Each row is a point on a landscape with many valleys, with its height.
A ball rolls from a point to the lowest of its 2 nearest points, and stops where none of them is lower. Distance is the straight distance between rows; heights are no part of it.
q_954 h=4.68: [ 45  -1  33 -17 -17  27   6  25  20 -33  -2  22  73  -6  21  18  14 -13
 -17   9  15 -29]
q_718 h=1.24: [  8  14 -31 -23   4  -7  31  33 -32 -29  27  -3   1  -3  -8 -35  -9 -20
  44 -19 -33   8]
q_998 h=1.36: [-29   6 -29  15   9 -23  27 -18 -29  22 -17 -19 -58  -2 -23  20   1  -6
   2  32 -21  25]
q_720 h=4.08: [ -1  27  11   2  39 -37  19 -24 -14  55 -22 -28   0  17  21 -45 -12  14
  -5   5 -11   2]
q_845 h=2.93: [ -9 -28  12  17 -25 -36  34   8  28  30  24  -4 -26 -15 -41 -40  -2 -23
  29  -7  29  -8]
q_308 h=3.98: [-16  12  -1 -21 -27  -4  -5 -13  20  -3  14 -11  32   4 -17  10  23   6
  -7   6   6 -18]
q_130 h=0.86: [-11 -28  -6 -15 -54 -12 -26 -37  42  24  10  11  23  -8 -27  22  31 -29
 -49  -9  39  -8]
q_451 h=3.63: [-16   7  13 -23 -30 -26   7  12  37 -13  33  -8  47 -27 -38  15  26   1
  12  17  -6 -35]
q_326 h=6.40: [ 15 -21  28  16  28  36  -3  -6  -6 -38 -34  35 -36 -36  20  26 -15  10
 -37 -17  18  13]
q_249 h=1.39: [-22  -2  12 -11  -5  -3   4  17  20 -26   9 -11   5 -12 -29  53  12  29
  18  68  -6  19]
q_674 h=5.14: [ 47 -28  35   6   3  32   0  32  17 -35 -27  21  54   4  28  25  -2 -11
 -27 -14  14 -36]
q_470 h=1.67: [-12  10 -17 -19   3   4  -8   5 -10  -8  17 -20 -38  -1 -29  18   9 -16
  41  38 -27  23]
q_398 h=3.14: [ 10  41  -2 -29  20  24 -21 -24 -31  14 -11 -19  22  22  28  14  -1  12
  -7  21 -19  24]
q_676 h=4.41: [-29 -23  21  30  35  -4  13  25 -18   5 -41  13  -6  20  -4 -29 -40  51
   4  -3  -5  -8]
q_129 h=6.61: [ -5   8   5  10  20  13  29  10 -12 -31 -34  32 -35 -41  -1  42  -6  25
  -4   6   4  24]
q_429 h=4.59: [  6 -23   5   7 -19  52 -25  23  24  -3  20  11 -10 -31  15  39  -1   4
 -14  50  10  21]
q_519 h=7.37: [ 13  -6  16  -3  23  34 -10  34 -16 -26 -33  29  50  28  24 -11 -25  47
  -6  -3  16  -7]
q_462 h=6.03: [-10 -29 -38  18  -9   7 -29 -48 -30  22 -23  -2 -51  12 -10  22 -17  -8
 -27 -20   1  57]
q_887 h=1.01: [  6  12 -18  10   4 -24  21  11 -13  12  28 -22  -8   9   4 -73  -4 -24
  39 -33 -10 -10]
q_488 h=4.63: [-10  12  10 -30  -6   3 -32 -46 -14  34  28 -28   8  21 -28  19  -1 -11
 -12  13 -16 -14]
q_612 h=4.32: [-13  22  -4 -29 -26 -10 -33 -38  17   8  25 -27  10  12 -22  33  17   2
  -3  20 -16  -7]
q_811 h=5.82: [  0  -4  -2 -16   3  14 -33 -17 -14  10   6  -6  34  54   6 -46 -17   5
  -8 -24   4 -30]
q_996 h=3.40: [-34  15 -10 -17 -19 -52   9  -6  43  -6  30 -28  12 -28 -39  17  44   1
  20  28 -13 -22]
q_438 h=6.69: [ 14 -21  34  18  29  19  19  17   4 -35 -55  28   6 -27  15  33 -12  17
 -36 -16   9 -18]
q_680 h=3.06: [ -7 -23   1   4 -36 -35  27   8  41  19  29  -3 -10 -35 -36 -27  29 -38
   5 -15  22 -26]
q_271 h=5.16: [-11   1   5 -20 -13   1 -25 -41  -7  37  22 -21  22  32 -18 -15  -5  -7
 -19 -24   5 -29]
q_464 h=3.97: [-24 -42  31  37  27 -12   9  21 -23  32 -21  -3 -19  38 -20 -41 -43  29
  10   2  -7  -6]
q_411 h=3.56: [  1 -29  -3   8 -16  32 -17 -13  -3  -1   0  21 -34  -6 -13  43 -17   1
 -19  15  21  40]
q_428 h=5.57: [-15 -39   5   0   1   6 -13 -27 -32  24 -14 -17 -10  28 -38  23 -16  11
 -27  31  -5  24]
q_91 h=2.55: [  7  30  16 -23  18  23   0   9 -26  -6   3 -26  12  21   5   7  -6  15
  21  30 -28  11]
q_263 h=1.61: [  3  42  -9   0  11 -25  23 -14  -2  14  -5 -28  40  24  34 -50   6  14
   1 -15  -3 -24]
q_135 h=2.91: [ -3  10 -19  28  22   2 -13  14 -25  -3 -25  26  -3  34  35 -62 -35  20
  14 -39 -10 -16]
q_378 h=5.78: [-17 -33 -17  11   2  -9  -7 -41 -38  38  -9 -10 -54  19 -37  13 -14 -13
 -27  15  -6  41]
q_749 h=2.85: [  5   6  36  12  31 -58  -3  -9  -1  59 -11  -8 -27  44  -3 -59 -25 -13
  24 -17   1  -1]
q_504 h=2.57: [ -5  20 -41 -24 -45 -11 -24 -26  25  -7  39   8  -1 -14  -1   5  43 -46
   9 -19  17   5]
q_710 h=1.15: [-25  -4  -2  28  33 -33  52   5 -41  25 -11 -23 -54  -8 -30  -8  -7   5
  14  38 -24  17]
q_833 h=4.45: [ 20  -4 -15  -5 -25  22 -38   8  49  -9  21  14  -6 -38  28  45  23 -13
 -22  35  14  15]
q_894 h=6.49: [ 14  -1  -9 -11  -1  35 -49 -20 -11  -2  -8   1  32  53  23 -24 -18  17
 -13 -25  10   2]
q_342 h=2.69: [ -6  12   4 -13 -31 -28   4  -6   9   7  55 -25  30  -1 -27 -28  17 -10
  27 -20 -14 -42]
q_482 h=5.31: [-21 -40  10  22  16 -23  21 -20 -45  29 -33 -22  -9  14 -33  17 -16  32
 -35  46 -14  30]
q_957 h=1.04: [  2  11 -12 -24   1  -2  29  45 -13 -36   9   7  10 -27 -16   3   4   1
  36   6 -27  11]
q_768 h=2.37: [-15  20 -10 -23  -8 -25  16   5  -5  -7  45 -32  10 -11 -26 -22  15 -17
  32  -3 -39 -17]
q_255 h=2.10: [-16  21 -13 -16   0 -10  15 -15 -16  16  18 -35  -8   6 -15 -20  15 -15
  14   0 -24 -10]
q_936 h=1.57: [ 12  12 -25  -9  20  12  11  22 -41 -21   0  -2  12  22   6 -51 -13   0
  40 -21 -21  -8]
q_901 h=2.97: [ -2  48  -8 -20  -2 -12  -2 -31 -12   6   2 -31  51  26  27 -12  19   3
  -4  -5 -18 -18]
q_134 h=4.27: [ 11  21 -44   2  -7   6 -17   3  28 -27   7  28 -41 -50  24  47  25 -26
  12   4   3  30]
q_343 h=0.41: [ -4   6 -20  22  30 -22  14   6 -26  28  -4 -15 -48  15   9 -59 -16 -15
  31 -28 -11   6]
q_480 h=6.45: [ 15 -21  -8  14   3  21 -40  -2  -3 -13 -30  58  -6  11  26 -12 -22  -1
 -25 -45  17 -15]
q_835 h=4.77: [ 16 -34  33  20  -1  59  -8  29  12  -9   2  14  -1 -41  29  59 -17  26
 -39  49   5  17]
q_284 h=2.17: [  4  -6  27  13  -3 -58  12 -11  24  36  12 -16 -11  34 -19 -50 -12  -9
  32 -24  24 -12]
q_821 h=1.78: [-12   0  36  -4   9  23   0  17  -2 -13   2 -22  17  10   0  49  -8  46
   3  73  -8  29]
q_509 h=4.02: [ 12  -5   9  10  -5   3   9 -12  34 -26 -35  20 -30 -55  13  79  19   0
 -39  21   5  17]
q_303 h=5.56: [ 56   7  22   7  13  36  12  31   6 -46 -24  24  27 -25  45  23  -1  -2
 -10  -6   2 -17]
q_484 h=2.24: [  1  22 -37  10  26   1  -3  -1 -32   3 -13  -2   0  37  37 -56  -9  -3
  21 -36 -17 -13]
q_508 h=2.19: [  0  22  27  -9  22  28  13  34 -19 -24   4 -20  20  10  10  29  -9  40
  27  49 -21  24]
q_650 h=2.28: [-19 -17  -4  -8 -51 -17 -25 -48  40  37  31  -9  24   3 -18 -17  18 -22
 -34 -38  35 -31]
q_211 h=1.50: [  5  -4  16   9  14 -33   4  11  -3  20  28 -22  -5  30 -12 -81 -18 -16
  40 -30  -5 -26]
q_450 h=4.33: [ 19   3 -44   5 -16  24 -40  10  36 -12  35  14 -37 -50  38  35  27 -28
   3  21   7  31]
q_991 h=5.30: [ 22 -38  52   8   3  28  19  67  18 -32   9   7  10 -37  -8  49   1 -18
   6  17  -9   0]
q_549 h=1.73: [  7 -21   0 -22 -47  18 -33 -14  35   6  26  18  19  -6 -14  13  23 -39
 -26 -17  34 -12]
q_96 h=6.85: [ -9 -10   8  -2  17  11  32  43 -22 -16 -16  -4  22   8 -15 -17 -10  26
  21  -1   0  -9]
q_943 h=7.03: [-10 -10  30 -11  10   7  28  35  -7 -13  -1  -7  68  11 -11 -21   5  34
   8   7  13 -34]
q_381 h=6.02: [ 33 -22   8  17  21  23 -13   4   8 -43 -33  40 -21  -4  27   7  -6 -21
 -27 -47  14 -24]
q_354 h=3.76: [ -9   7  -5  28  27 -13   8   5  -6   6 -51  16   7  19  32 -39 -26  50
  -8 -20  -5  -5]
q_406 h=4.17: [ 19  22 -13  10  -3  11   2 -10  24 -35 -21  26 -42 -60  29  56  16 -14
 -24   2   3  29]
q_17 h=4.72: [-17  16 -13   9  23 -26  19 -28 -21  44 -38 -33   1   7  15  -6 -10  25
 -24  12 -12  17]
q_486 h=7.00: [ 12 -11  11   0  14  19   4  19  -2 -16 -34  29  30   1  15   7 -11  28
 -18 -10  22 -14]
q_403 h=1.56: [-19   4 -34  -3  -7   3   8  -1  -8  -7  -3   2 -42  -7 -22  21   9  -5
  16  13  -8  24]
q_471 h=5.07: [ 25 -30  55  10   2  40   9  45  23 -25 -10  12  16 -19  16  63  -7   8
 -25  26  16  -6]
q_121 h=3.05: [ -4   6 -43  -7 -33  22 -43 -24  -3   6  36   0 -44  15  19  16   6 -31
   2 -15   8  42]
q_875 h=5.13: [-21  -9  -7  22   9 -38  40 -18 -25  28 -40 -21 -16  -1 -14  21  -7  38
 -26  40 -15  29]
q_526 h=3.77: [ 10  57  -4 -39  20   9 -22 -40 -35  18  20 -21  30  16  21  -1  14 -14
  -1   8 -32  -8]
q_139 h=3.31: [  3  -5 -35  10 -17  33 -25 -21  -4   1  14  21 -56   0   9  26  -7 -20
  -4 -13  20  49]
q_114 h=3.18: [  1  15   2 -15 -48  -8 -15 -25  11  14  54 -21  49  13 -23  -6  15  -4
   0 -28  -1 -58]
q_632 h=2.29: [  4 -11 -29 -15 -45  -6  -9 -11  27   1  24  21   2 -18  -2   0  42 -68
 -13 -39  26 -17]
q_216 h=3.32: [ -1   8  -9 -16 -50  -5 -27 -38  28  14  33   1  56  15  -4 -21  26 -14
 -27 -34  32 -48]
q_874 h=2.68: [ -1  -5   0  24  -9 -37  22  10  23  23   4   3 -16   0  -5 -50  -4  -3
  17 -27  24  -4]
q_550 h=6.93: [ 18  -3 -23  10   7  34 -48 -10 -14 -14 -18  42   8  36  39 -21 -28  14
 -12 -40  14  10]
q_780 h=5.77: [ 49  -6  16  13  10  30  10  17   4 -59 -22  25 -20 -31  27  21  -2 -26
 -11 -35  -2 -19]
q_414 h=1.80: [-19  24 -29 -21  13  -9  -5 -16 -34  19  23 -24 -47   1 -20  -4  18 -42
  29  14 -34  15]
q_463 h=6.70: [-16  -3   2  13  29  15  37  26 -25 -25 -30  16 -14 -14  -3  12 -17  39
   5  -2   5   9]
q_524 h=3.21: [ 10  30  12  12  22 -57  15 -19  15  38 -26 -17  17  34  31 -51 -14  15
   9 -19   3   2]
q_938 h=2.77: [ -2  21 -51 -18 -34   6 -44 -17  14 -21  54   5 -21  -5  17  13  32 -51
  26 -13   1  28]
q_859 h=4.31: [ 10  10  13 -27 -26  18   3   7  14 -15   8   8  57   2  -1   2  20   3
   0   0  14 -19]
q_848 h=1.21: [ -2  11  -3 -19   8  -5  11  42  17 -41  13  -4   0 -36 -16  37  18  13
  43  48 -22  18]
q_22 h=3.47: [-10  -4  32  32  36 -24 -11  19 -13  44 -21   6 -20  48   9 -64 -42  13
  19  -8 -18  -6]
q_798 h=0.85: [-16  -9  -1  25  20 -21  34   8 -19  30  -7 -18 -42   9 -17 -34 -20   2
  28   2  -5   5]
q_293 h=6.54: [ 11  -3  23  16  36  27  21  -6  -7 -46 -30  31 -58 -59  13  38  -7   9
 -20   2   6  27]
q_267 h=7.31: [ -3  -6  26   5  20   0   9  46  -2 -11 -29  19  70  22  14 -37 -15  44
   0 -10   8 -36]
q_180 h=3.23: [-17   5  -4  -4 -34 -69  26   0  54  14  45 -17   5 -43 -42 -11  40 -21
  20   6   2 -19]
q_573 h=3.80: [  1 -18  -1   6 -15  10   1  -7  18  -4 -27  26  -9 -29  -8  57   5   4
 -37  15  23  25]

For each start below, name the point where the ball stops.
q_398 | q_957
q_378 | q_263
q_550 | q_308
q_768 | q_343
q_267 | q_326
q_676 | q_957
q_894 | q_308
q_429 | q_130
q_462 | q_130
